A landscape with many peaks, sampled at points; each row gives a point and its height.
From any point a climber steps to the highest of the 2 points nearest to it. It stops when none of these is higher. Distance is the straight distance between rows; heights are no part of it.
z_184: [ -2 -34  31  11  42   3  37 -38  28  24  12 -17 -10   8  16 -11  24   6
 -40  11  -5 -16 -59  -6 -20  22  -5 -23  36  -6  16 -33 -32  22  23   0
   1  24 -25 -23  55 -16 -23 -30 -16  -4  17   2  -8  24   8]  h=192
z_351: [ 27 -13  19   4 -16 -25  14  -5  23  -2 -16  -9   2 -30 -20  12  -4  13
 -34  -2  26   6 -19  21  26  22   5   8  19   2  11  19  -8 -16  -6 -47
 -24  30 -17  14   6 -11  -5   0  -4 -37 -32  10 -26 -21   1]  h=413
z_518: [ 27  -1   8 -13 -12 -14   2  45 -45   2 -37 -47  24  -8  -2  -7  -3 -14
 -24 -11   6  51   9  44 -19  11  22   8   2  -5  12  25  22 -13 -36  12
 -30 -32  -3  -9  -6  -2  -4  21   6   4  -3 -20  10 -22 -24]  h=253
z_621: [  5 -19  -6  17  16  -6  24  44   8  -7  -4   2  15  10  23   9 -32  -4
 -32  15 -11  39  25   1  -6  28  21 -26 -12 -13  16  12   4 -11 -22  51
 -13  15  32 -14 -38 -11   2   4  17  14  11 -28   2 -11   2]  h=347
z_839: [-11   4  26   9  33  16  14 -13  12 -10  11  -4 -37  26  23   7   2  -1
  35  21   4 -15 -37  19  -7   4  37  17  35  16  -8 -46 -22  38  15  25
  42  10 -11   9   5  18   0 -10 -21  26   0 -35   2  17  10]  h=508
z_321: [ 18   8 -13  -3 -31   5 -11  -4  -8   4  -2  23  38 -11  -9  -8   6   0
 -37  -9  14   4  26 -30   5 -24  -2  -1 -41  -6  -2  33   3 -44 -14 -16
 -25  -9 -12  20   9   2  -6 -10   3   1 -24  41 -35  -8  17]  h=35
z_830: [  2   4  -9 -28  -7   6   4  -1 -32  -8   7 -39   7 -39 -15   3  29 -24
 -43 -40 -18  -5   9  22 -29  -3 -40 -14  -7 -11  -8  12  19 -34 -29 -11
 -16 -27  14 -24  34 -40   7   6  25 -10  26  21   3 -11 -29]  h=198
z_516: [  9 -14   7   3   8  -7  13  22   4 -19  -2 -36   5 -12   4  -3 -15 -10
 -13  -5 -14  32  20  35 -13  37   0 -26   4 -14  14   2  19   9 -11  32
 -17   4  29 -33 -16  -6   7  26  16   6  30 -35  15 -12   0]  h=376
z_158: [ 30   3   6 -11 -21 -19  14  24 -42 -14 -30 -47  24  -8  -8 -19  12 -10
 -20 -17  24  35   7  43  -3   9  10   9  -4 -13   5  22  21 -15 -34 -21
 -43 -17  -9   0  22  -7 -23   9  -5 -19  -9   4   3 -28   0]  h=235
z_829: [ -6 -17  19   8  23 -10  30   6  -9  13  -9 -29 -14   6   2 -10  10   9
  24  12   6   4 -31  30 -12  15   7   8  28   9  16 -34  -4  29  24  -4
 -15  11 -14 -28  23  -8 -11  -6 -19  -5   8 -25  33  -6  -6]  h=425
z_277: [  0  -4  10  -2   9  -7  24  16 -16  -8  -9 -38  -8   5  -3 -11   0  -7
  13  -5  -1  26   3  38 -13  25   4 -11   4  -6  12 -14  15  24  11  10
 -24   5  18 -28  10  -3  -6  12  -6   5  24 -33  35  -9   7]  h=398
z_238: [ -9  15 -12  16  -3  10 -33 -31  14 -15   6  29  11   6 -25 -13 -20 -24
  16   0   4 -22  27 -17   7  -3 -17  17 -35  -5   2  13  10  10  23  -2
   2  -3  -7   0 -14  32 -21  16  -1  -3  -3  19 -38  10  18]  h=332
z_632: [ 11  36 -18 -23 -26 -13  10  23  -1 -47  14 -21 -20  -3  13  34   8  13
   7  -3   5   2  -2  11  23   9   2 -19  23 -10 -39 -11   0   3 -33  -2
  28  14  29  11 -24  10   9   5  23 -14  19 -17  30  -3   2]  h=311
z_453: [ 10 -39   6   3   4   5   9  49 -15  29 -15   4  13 -26  13  29 -15   3
 -45  -1 -19  26  -8   7 -29  -3  10  -7  23  -1  22  14  -4 -15 -31  28
   7 -16   6 -36 -33 -41  28   8  13  25   7 -21  -5 -16 -44]  h=403
z_58: [ -9   0  -3   0  20  12  20 -30  21 -30  42  10   8  54  17 -13  24   2
  -5   2 -16 -13   0 -21  -1   2  -1 -12 -20  -2 -30  -1 -12   2   4  27
   4  10   9  19  21  -1 -30 -31 -25  25   0  15   0  19  44]  h=273
z_187: [  8   3  -2 -11 -22 -15  -7   0   7 -25 -12 -37 -19 -44 -29   7  -5 -16
  -4 -11  13 -11  -9  39  33  49 -17 -12  28  -7   7  -2  14  20  -8 -29
  -7  28   7  -2 -22   8   4  40  21 -39   4 -11  12 -10 -12]  h=675
z_792: [ -1  21 -27  15 -28 -13 -20  21 -14  19 -26  23  10   2  -9 -14 -18   0
  18   7   7  17  39 -33  20 -15  -3   1 -41   1   1   5  17  -9   4   5
 -13 -18   3  10 -36  17  14   8  23  -3   3  10   4  -3  -3]  h=249
z_466: [ 19   2  -5 -23 -11 -10  14  21 -30 -24  -7 -50  19 -26  -4  -3  28 -21
 -51 -28   2  25  18  38 -13  10 -18 -22 -13 -22   5  24  22 -35 -40  -4
 -37 -20  21 -17  18 -27  -5   2  13 -13  17  11   4 -21 -10]  h=214
z_566: [ 20  32 -15  -9 -36  10  -4  34 -51  28  -7  -9  22  15   8   4   2  -1
 -11   8  -1  26  12 -18 -38 -32  26  13 -11  18 -17  13  -4 -29  -8  17
   4 -54 -11  18  -2  -6   2 -10 -12  44 -14   6  -3  -2 -33]  h=599
z_32: [ 28 -16  36  12 -13 -10   6  13 -16  29 -30  -2   6 -18   1  10   1  29
 -12   1  30  25 -26  13 -13 -12  24  17  33  18  14  19   1 -17  -5 -42
 -22  -8 -41   6  25 -29   7  -8 -19  -2 -27  10 -20 -27 -29]  h=476
z_549: [-14  22  -2  23   0  16 -13  13  -8  -8   9  29  -5  29  16  -5 -22 -21
  30  23  -6  -1  33 -24 -14 -21  30  25 -19   7  -2  -4  10  13  25  48
  23 -19   3   9 -22  36  -2   3 -26  37   8 -10 -23   6  16]  h=385
z_540: [-11  -8  -7  36  17   5 -37  -7   7   7 -14  24   0  -6 -14 -18 -53 -34
  36  10 -13  -9  40 -10  -9   9  -3  17 -19 -13  29  10  26  18  32  26
   3  -8   4 -20 -43  43  15  33  13   6  23  -9 -32   9  -1]  h=281
z_334: [-21  11  22  15  13  18 -30 -11   4  20  -7  20 -32  -2  -2   7 -11   7
  47  14   2 -18 -14   4 -11 -33   8  30  31  26  16 -29 -10  29  23   2
  30 -21 -30  -1   0  18  25  13 -20  23 -14 -18 -18   7 -19]  h=578
z_24: [ 12  21 -13 -18 -32  -1  -8  23 -28  14   4  -2  25   4  10  10  26  19
 -30  -8   8   9   6 -25  -7 -39   7  -3 -10  13 -27  19  -5 -44 -25 -12
   2 -36   0  22   2 -10  12 -19   4  11 -15  20   2  -2 -24]  h=638
z_135: [ 12 -13  14  -3  21 -11  32 -48  27   0  13 -26 -12   1   7   2  44   4
 -45   0   5 -20 -54   8   5  23 -23 -36  22 -13  -2 -11 -20   5   1 -18
  -8  44  -2 -10  59 -27 -29 -23 -16 -17  -3  19  14   7  19]  h=172
z_420: [  0   9 -24   8 -29 -12 -27   6   6   5  -1  35   4  -7 -10   7 -15  -5
 -11  -3   5  -7  44 -47  33 -16 -12 -16 -46  -8 -16  22   9 -32 -15 -16
   2  -2   8  16 -31  12   6  10  26 -21   7  30 -11  -3  -2]  h=231
z_415: [ -3   0 -11  18  13 -10   7  16  23 -32  10   7  -2  21  27  -2 -40 -19
   4  10  -5  10  33 -13  -1  26  33  -4 -15 -15  -1  14   5  10  -1  52
   8  24  23   7 -53  35  -9  10   6   8  13 -12 -16   7  35]  h=170
z_315: [ 17  13   8  -7 -20 -14   3  60 -20 -11 -30 -35  11   4   8  10 -14   3
  -1   1   9  49  12  30   8  13  37   3   6  -4  -3   4  13   4 -41  23
  -6  -7  15  -1 -28  15  10  21   6   1  -3 -35  16 -20  -9]  h=272
z_978: [ -4  16 -35  -5  -9 -11 -14  -8  15 -36  28  25  -4   1   3   6 -18 -19
  -6  -5  -3 -30  35 -39  26  11 -22 -23 -26 -14 -29  20  -7 -15  -9   1
  28  16  30  10 -37  15 -19  -2  26 -29  10  32 -10  17   9]  h=209
z_524: [  2  30 -14  15 -18   4 -20   3  -2 -20   2  26  12  27  -2 -11 -18 -21
  24   8   8   1  44 -25   7 -25  25  26 -30   3  -9   8  -2  10  12  20
  10 -18 -10  24 -11  47 -15   9 -24  21 -11  15 -38   4  31]  h=360
z_100: [  8  -4  -2  17 -25 -10 -27  -7  23  -5 -18  15  -2 -34 -27   4 -30 -13
 -15   5  10  -3  15 -18  29   4   6   6  -9  -4  21  18  -4  -3   0 -17
  -1  12 -19  12 -36  19   8  31  18 -25 -13  10 -43  -7  -6]  h=603
z_535: [  8 -22  11  19  -3  -7  -2  33   4  10 -20   2  24 -20   6  23 -16  -1
 -46   6   2  27   1  12  -8  -3  27   5  19  -5  21  20  -6 -18 -29  27
 -13  -6  -4 -17 -31 -13  17  17   9   2  -7 -14 -29 -23 -23]  h=377
z_709: [ -3 -21   6   5  17  26 -12 -60  40  23  17  28  12 -20  -8  -4   5   0
 -32  -7  -9 -43 -24 -13  -2  -8 -32  -2   1  -4  14  11 -26 -17  11 -22
 -10  22 -17  -4  26 -17  -7 -11   1 -12 -15  37 -31   8   2]  h=608
z_515: [ 15  22   9 -23   5  -9  10 -35  10 -29   7  -8  -1  38  -7 -12  27   0
   7  -5   7 -14  -5  15  12 -10   3   5  10   9 -27 -13 -19  22  -5 -23
  10   1 -11  29  52  13 -35   1 -54   8 -21   5   2  10  37]  h=406
z_569: [ -4 -23  -7   9   2   5 -21 -19  -1  20 -15   5   1 -54 -36  -9 -24 -21
   1 -12 -11  -7  10  15  -3  15 -48  10 -11 -17  30   9  18   0  17 -29
 -25  -6   4 -38  -6  -5  12  27  37 -35  22   8 -17  -7 -24]  h=601
z_525: [-18  -8  -5   6  26  17   7 -33   3  -9  13  -7  -6  17 -27 -23   2  -9
  29  -6  -8  -8   4  18  -7  29 -28   1 -24  -6  12 -16   3  30  35  10
 -16   6  17 -23  28   1 -27  -9  -5   1  20  -1  27  12  19]  h=96
z_431: [ -8  15 -14 -26 -14   2 -10  -4  -7 -10  28  13  16   6  11   5  24  11
 -16 -11 -13 -12  10 -25  -4 -37 -18 -11 -18  -1 -31  15  -9 -37 -23  -8
  12 -23  16  12  15 -17   1 -14   6  -6  -5  32  14  10 -11]  h=596
z_603: [ -8  13  15   2   6  -2   2   9  12 -26   9  -2 -32  11  20  20  -8   5
  28  19  11  -5 -13   9  -2  -7  37  16  24  10 -12 -22 -13  19  -8  22
  42  13  -2  23 -20  29   3  -1 -15  14 -10 -32  -8   3  14]  h=475
z_981: [ 15   0   3 -16   0  -5  12 -40  25 -24  13 -18   0  -6 -15  -2  29 -21
 -44 -15   2 -23  -9  23  14  27 -34 -21  10 -18  -6  10  -8   5 -11 -27
 -13  20   4   2  40  -8 -29   1 -17 -12  -4  14  -5  -1  25]  h=152
z_763: [-13  -7  16  -1  13  12 -15  25   1  21  -5   2 -25 -18   6  18 -16   3
  26   0  -5  -6  -7  13 -13  -2   4   6  30   1  15 -23   3  18  -8  14
  43  -6   8 -21 -40  10  44  20  14  12  16 -36   7   4 -31]  h=464
z_165: [ -6 -17 -17   2  -2  12 -18  -2 -23  45 -18   3   8 -46 -22  -9  -8  -2
   3 -17 -12   0   8   4 -15 -13 -43  12 -13  -8  16   9  21 -15   7 -28
 -29 -18  -6 -30  11 -37  23   7  29 -19   7  11   5 -18 -29]  h=571
z_64: [ -4   2 -24  32 -18  -1 -28  -4  -3  33 -36  39   6 -11 -18 -14 -41 -11
  26  14   6  13  46 -36  11  -4  -5   9 -32  -6  33  12  23  18  21  23
 -13 -10 -15  -8 -41  28  22  35  18   3  21   3 -25  -1   0]  h=265
z_283: [ -3  32 -16 -22 -10  -6 -14   1   4 -33  28  20   8  14  17  11  18  -4
  -2 -16  -7 -29  16 -27   8 -36 -14  -7   3  -4 -48   5 -12 -17 -27  -1
  35 -22  30   9   0  14  -3  -2   4  -9  11  26   3  22 -10]  h=556
z_657: [-13   6  22 -19   6   7  -4  -4  -2  12  16  -5 -21  -5  14  18  32  28
  -1  -9 -14 -22 -36   5  -1 -29  -2  -6  41  21 -13 -16  -9 -10 -24 -14
  31 -16 -16  10  27 -24  28  -6   1  18  -6  -4  17   3 -27]  h=510
z_375: [ 25 -19  12   4   1 -12  11  10 -43  31 -34 -17  15 -12  -6 -16  13  27
  13  -2  23  21 -37   6 -23 -10  -7  11  20  11  14  14   8 -12  17 -45
 -41   3 -32  -7  40 -42  -1 -13 -15 -23  -9  16  21 -21 -20]  h=509
z_705: [ -2 -23 -13  18   0   6  31  36 -21  55 -24  19  10  14  22  -1  -7  48
  19  25   3  32 -17 -21  -3  -1  11   2  -9  15  25 -13   3  -5  37   0
 -23   9   4  -6 -14 -34  17 -33  11  11 -12 -12  41 -15  -3]  h=577
z_264: [  9  13   6  -7 -26 -19 -10   7   9 -26 -12 -16   2 -22 -19  13 -19 -15
 -15  -6  11  -1  13  15  27   6   6   4   5  -3   2  12   7  -5 -20 -14
   1   5  -7  11 -23  21   6  31  10 -29  -9  -4 -25 -15  -6]  h=630
z_909: [  1  14  -2  -2  -2  -2  25   6  -5 -38  24 -12  11  28  15  -6  18 -17
 -11  -9  -7  11  20   4  -7  -1   6  -9 -19 -10 -18  -1   6   3  -3  24
 -11 -10  11  -4   8  -1 -24  -8 -15  23  10  -3  -2   4  31]  h=301
z_675: [ 17  22  11 -14 -17 -17  16  47  -4 -39  -2 -35  -9  -1  23  25   2  13
  -5   0  13  25  -8  24  11   8  30  -9  22   1 -28  -7   8   3 -40   9
  22   3  12  16 -20   8  13   6   7   0   5 -35  22 -18  -2]  h=293
z_269: [ -7  16   0 -11  -3  12 -31 -29   4 -21   5  -9  -8 -12 -47  -9  -7 -36
  23 -10  -3 -30   6  35  10  17 -37  13  -4  -7   8 -11   5  31  16 -22
  -4  -8   3 -10  16  23 -16  32  -4 -15   9  -6  -4   0   7]  h=122
z_140: [  7   7  -5  -2 -25 -18 -31   4  17  -4 -10  21 -29 -34  -8  36 -27   9
   7   6  18 -20  22 -27  37  -8  11   2   7  -3  -7  16  -6   0 -18 -20
  39  16 -14  29 -53  18  19  19  26 -27  -8  15 -25   0 -29]  h=565
z_109: [  6 -11   5   3  -8   1  -8  -6 -15  30 -20   5   8 -33 -27 -14  -4   6
  13  -7  15   9 -11   3   0  -7 -25  16  -2   9  22   3   7  -7  18 -43
 -36   0 -25 -11  23 -17   7   5   3 -29 -13   8   6 -28 -14]  h=541
z_193: [  8   3   1 -11 -13   1 -15 -27  12 -16  -4 -17   4 -25 -44 -15   0 -40
 -15 -18   3 -19   4  26  14  29 -40   3  -9 -19  11   9   4   6   1 -41
 -26  10  -1  -4  21   0 -17  22  -1 -29   5  13 -17 -20  13]  h=135
z_391: [-13 -20   1   3  26   6  22 -33  12   9  14   2   7  29 -13 -26  14   6
  20   1   0   0 -16  -6  -5  17  -9  -4 -25  -6  14 -13 -11   7  37   3
 -27  23   3  -5  40  -5 -27 -32 -21   1   1  13  21  11  37]  h=84
z_164: [ 15  15 -21 -15 -22 -15  25   6  11 -49  10 -26  -8 -13   7  19   9  -3
 -35  -4  14   3   0  10  35  29   3 -24   1 -15 -25  12   0   4 -25  -5
   3  38  23  18 -22   5 -21   3  18 -25  -2  -3  11  -6  28]  h=333
z_460: [-14 -10  31   3  27  10  -2 -16  -5  19  -6  -9 -26  13   2  -4   7  -6
  36   9  -1 -13 -23  19 -19 -18  22  28  30  17  13 -25 -15  40  24  12
  18 -16 -34  -7  22   9   5   3 -34  26  -2 -20 -11   7  -8]  h=545
z_594: [ -2 -34 -13  23   2   9  23 -17  30  27   1  31  14  -7   1 -11  -5  14
 -23  11   5   8 -16 -15   6  15 -10  -6 -19  -5  16   8 -17 -24  29 -18
 -34  31   0  -9   5  -8  -6 -35   7 -25 -10  21 -13   4  22]  h=646
z_55: [ -4   2   5  -1   7  -3 -24  25   1   4  -9   3 -32 -14   9  24 -44   0
  37   7   6   3   2  -4   4  -1  28   4  21  -7   2  -8   1  20 -22  25
  60  16  16   1 -59  41  35  30  21   0  17 -31   1   7 -17]  h=494
z_112: [ -4 -15 -12  -2  -1  -7 -11  -7  13  -7 -10 -24 -10 -40 -32  -7 -23 -17
  10 -13  -2  -3  -6  26  14  47 -33   1   9 -19  29  -6  15  16  17 -20
 -18  14  15 -21 -27   9   9  37  30 -37  19 -12   7   0 -11]  h=639
z_642: [ -9   2  -4 -31  19  -4   0 -47 -12 -11  14 -15  11  22 -12 -17  47  -4
  -2 -18 -20 -12 -16  -1 -12 -11 -29 -12  -6  -8 -17   0   5   9  -3  -8
  -7 -10  -7   3  76 -25 -28 -13 -27   6   9  26  18  16  18]  h=229
z_462: [  4  21   2  -7  -7  -6   2  -8  15 -25  14   5 -16  17   9   9   3   9
   6   7  15 -14  -4   0  20  -9  19  12   5   7 -25  -7 -16   6  -5 -15
  21  13  -5  35   1  18 -13   1 -15  -4 -26   2  -7   1  27]  h=440
z_78: [-29  -4  16  15  51  19   9 -33  22  -7  21   8 -22  46   9 -15   7  -7
  26  16 -11 -24 -23  -7 -12   9  14   7  11   8   0 -29 -16  41  31  40
  25   4  -4   1  16  18 -23 -20 -21  26   9 -16  -5  33  23]  h=472
z_358: [ -6 -38 -18  20   5   4  22   7 -12  52 -17  23   9  -5   7 -11  -4  31
   3  15   0  29  -9 -17 -10   9 -11   3 -21   2  25  -3  -3 -12  39 -16
 -46  14  10 -19   2 -31  11 -30  16  -5  -3   1  27  -5   7]  h=604
z_684: [ 25  -7 -17   9  -9 -19  27  -2  33 -48   3 -27   1 -27   7  14   2 -14
 -47 -13  14  12 -14  15  29  53   8 -29  10 -22  -2  15  -2   4 -22   1
 -20  46  13  -9 -19   5 -19  16  16 -19  -2 -10 -16  -8  27]  h=356
z_997: [ 19  12 -25  -4 -35  -3  -6   5 -13  24 -21  22  34  -6 -17 -22   8  23
  -3   6  22  17   4 -27  23 -17 -10  -7 -46   3  -3  23   9 -37   8 -29
 -38   3 -10  30  18  -8   8 -20   7 -17 -30  41   8  -9  15]  h=46
z_852: [-21   8   4   9   1  17 -41 -24  14  28   7  39 -26 -20   2  10  -7  25
  26  10   6 -33  -6 -17   4 -27 -10  13  20  19   4  -6 -16   3  13 -12
  42  -6 -15   6 -14  10  22   4  10  -4 -15   9 -11  14 -30]  h=621
z_52: [  0 -15  29  -4  37   4  15 -48  19  23  12  -2 -12  18   6  -4  33   7
 -10   3 -12 -27 -39  -3  -2 -12   8  -8  33   5   3 -20 -27  20  10  -8
  16  11 -41  14  54 -14 -15 -15 -32  16 -14   4 -12  16   5]  h=212
z_67: [-23   9   8 -20   0  11 -23  15 -34  33  -4  -9 -20  -2   0   6  13  29
  27  -4  -9 -10 -23   4 -18 -37  -2  10  30  31  -6 -27  -1   6  -1 -13
  30 -32 -23  -6   7 -22  31  -1   1  24  -6 -17  33  -1 -42]  h=542
z_800: [ -4 -18  30   0   4   9 -10  39  -3  25 -15  -3  -4 -21   9  25  -9   7
  -6   1  -5   6 -14  19 -27 -12  24  16  47   5  17 -10  -2   5 -26  18
  29 -17 -14 -21 -22  -5  43  12  -2  32   3 -37   1 -16 -42]  h=435
z_689: [-17 -11   6  29  27  11 -23 -27  22 -13  22  22  11  -6 -10 -14 -29 -39
  -5  -4 -14 -33  30  -7 -12  13 -24   3 -13 -10  20  11  12   4  13  24
   6   0  13 -31 -28  23  -8  12  12   0  24   7 -50  18  -6]  h=304
z_188: [  7 -30 -12  29   7 -29  14  38  17   0 -17   9  21  -7  22  18 -33  10
 -50   7  -7  42   6  -8  15  29  25 -22  -4 -17  17  24  -7 -20 -26  30
 -16  17  22  -7 -48 -11  15   3  38 -19   3 -18 -11 -16  -3]  h=349
z_636: [ 10  18  18 -20   0 -19   7  -8 -14  -5  -6 -19  -5  37  -1 -16  31  24
  32   2  16   3 -24   9   6 -15  16   4  12  15 -11 -18 -11  15   9 -32
 -11   7 -27  29  53  -3 -21  -7 -52   0 -30   0  25  -4  22]  h=378
z_51: [-21   5   0  12  18  15  -4  16  -5  -2  17  26 -13  30  30   1 -24 -14
  35  16 -21  -8  21 -22 -22 -11  18  12  -2   8  -8  -6   7  12  16  52
  41 -10  14  -2 -41  17  10  -7  -6  39  10 -25   4  16 -10]  h=410
z_3: [-14  -5 -24  -1   2  11   9 -21   6   1  12  19  19  26 -20 -25   3   5
  28   5  -4   5   5 -20  17  10 -16  -5 -59  -5  10   4  -2  -4  31  -3
 -29  19  17  10  27  -3 -20 -26  -6  -4 -13  25  23  15  48]  h=71
z_343: [  9 -21   8   8   2 -14  25  -3  26 -19   1 -22   9 -27   0  14   6  -9
 -51  -9  13   8 -18  23   7  30  -1 -13  21 -11  12  10  -6 -10 -20  -8
 -29  22   2 -21  -1 -11 -12   6   9 -32   9  -8 -17 -17   9]  h=381
z_593: [-28  -1  -1  12  39  25   4 -16  17  -7  34  27 -17  47  31  -7  -9  -3
  27  15 -15 -24   0 -20 -21   1   8   4  -4  12 -10 -18  -4  19  21  40
  32  -1  12   5 -19  15  -6 -27  -6  28  10 -11   0  26   9]  h=439
z_938: [ -2  33  -3 -11 -32   9  -3  44 -33   4 -10  -2   2  33  13   3  -1   5
  26  15  -1  22  19  -9 -14 -31  29  23  -3  23 -22 -14   5  -1   0  20
  23 -37   3  15 -22  15  15  -2 -15  32  -7 -20  17  -2 -17]  h=620
z_40: [  0 -33 -12  22   4  13   2 -45  39  24   7  43  23 -18  -6 -11  -8  -8
 -31  -1  -1 -18  -8 -34   1   6 -31  -2 -22 -11  13  21 -17 -25  28 -14
 -28  30 -10 -17  13 -12 -11 -26   8 -19  -2  41 -47   7  19]  h=607
z_544: [  2   7  -2  -2  -3  -5 -39  17   2 -14  -1  36 -30 -15   7  35 -24  -9
  17   8  13 -29  32 -24  10 -27  19   9  12  -5 -21  10  -3  -4 -29  12
  66  -1   0   8 -48  39  26  28  16  -8  14  -1 -27   8 -28]  h=531
z_119: [ -2  31  -7 -29 -22  -1 -17  43 -44  10  -8 -28  -4  11   1   3  21  11
  29 -11  -8  11   0   8 -13 -30   7  22  11  20 -26 -22  15  -1 -11  -9
  20 -48  10  -1  -2   0  22   6  -9  15   0 -13  40   0 -39]  h=580
z_989: [  5  24 -10 -23 -22   1   0  13 -31  -4  -6 -15   9  30  -6 -21  23   6
  30  -6  13  21   5   3   4 -18   5  13 -25  12 -23  -5   4  -5   5 -13
 -17 -20   3  16  32  10 -17 -10 -25   2 -21   5  33   1  20]  h=348
z_810: [ -3  14 -19   7   3  -8  -5  10   9 -42  25  12   7  13  11  -4 -37 -27
  13   0 -18 -10  56 -21   1  25   2 -22 -32 -14 -15  15  19  -2  -4  29
  19  10  33  -1 -45  22 -12   9  17  -4  31   6  -9  25  10]  h=189
z_849: [-18  -5  10   6  13  19 -11 -29  17  17  16  26 -12  -3   6   2   7   6
  -1  -1  -9 -30 -15 -12   1 -16 -11   4   7  13   4  -6 -16  -1  12   0
  16   4 -10   0  -1   0  10 -12   3   2 -10   8 -11  10 -14]  h=662
z_757: [ -7   0  -4 -19  27   9   5 -39   4 -14  28   8  19  46   8 -11  38   1
 -10  -4 -36 -20  -9 -15 -12 -18  -3  -4  -8   1 -28   0  -9   6  -7  22
   7 -14  -6  23  52 -10 -29 -24 -31  42  -1  25 -10  30  22]  h=252
z_271: [ -5  10   7 -31   4  11  -6 -22 -20 -22   9 -26   1  -8 -15  -6  32 -21
  -7 -25 -21 -15  -2  24 -18 -10 -34  -4   2  -1 -16  -2  12   4 -17  -8
   1 -34   6 -14  42 -19 -10   7  -6   8  22  10   9   2  -5]  h=210
z_629: [ -9  -4 -31  -2 -18   8  -7  -8   5  27   4  45  23   1  -7 -10   4  28
  12   0   2   5   5 -41  14 -17 -31  -8 -52   5   1  12   0 -27  18 -13
 -18  12  11  18  10 -16   7 -26  12 -10 -12  38  20   8  17]  h=57
z_363: [-10   4 -23  13  -9  -9  20  33 -18  33 -24  11  -3  20  20   0 -16  44
  42  26  10  36   2 -13  13   7  20   3 -27  12   7 -21   9   6  29  -4
 -11   8   9  14 -28  -7  19 -19  10   4  -9 -15  55  -9   9]  h=551
z_971: [ -9 -27  18  11  17   3  28   8  -2  33   0  -9 -15   4  21   8  14  20
  -4  11  -4   4 -35   1 -18   2  10  -5  30  12  15 -25 -11   1   8  -3
  -8   8 -10 -16   8 -27  13 -24  -5   7   0 -25  27  -5 -12]  h=453
z_208: [-18  -3  15 -17  34   9   8 -40   8   5  26   9   2  37  32   5  49  11
 -11   3 -31 -29 -34 -17  -7 -26  15 -12  26  10 -17 -11 -15  11   1  15
  22   1 -19  33  50 -19 -20 -29 -28  39 -11  10 -10  31  10]  h=232
z_733: [-14 -19  14 -13  15   2  26   6   1  33  19  -3 -17  -3  33  22  33  35
 -22  -5  -8 -15 -46  -3   1 -14   1 -22  39  12  -8 -17 -20 -23 -12 -10
  13   6  -5   3  14 -44  27 -38   9  10  -5  -9  35   1 -27]  h=481
z_682: [ 25  -3  29  13 -16 -20   6   5  34  23 -19  12 -19 -33  -3  27 -12  36
  -6   7  34   0 -22  10  23  -4  26  18  40  21  11   8  -6 -14   3 -44
   2  12 -27  19  -4 -10  20  -3  -7 -21 -41  13 -25 -15 -19]  h=442
z_244: [-12  12  13  -4  27  22 -13 -23  -7 -25  10 -17 -12   7 -27 -23  -4 -30
  47  -7 -19 -19  17  39 -19  15 -23   5  -6  -2   2 -14  29  36  27  14
   6 -20  15 -24   3  31  -8  25  -1  15  30 -21  12  14   5]  h=109
z_347: [  2  13 -15 -10 -19   3  23  34 -27 -15   4 -15  18  36   6 -22   7   2
  15   2  -5  39  31   1  -9   6  11  -3 -34  -1 -12  -2   8 -15   6  20
 -27 -20  22  11  10  -7 -21 -23  -5  17  -3  -2  31  -4  28]  h=325

For each start below, name the point where the climber stops.
z_277 => z_938
z_164 => z_187
z_830 => z_187
z_188 => z_187
z_375 => z_187

Call two points neighbours if one is among the 2 nearest of the other. Go from one point of each pair to the other, from neighbour to neighbour, staying as high as possible. Name the lowest point that can't be avoided.
z_938 / z_849 => z_978
z_24 / z_938 => z_566
z_849 / z_594 => z_40
z_187 / z_938 => z_621
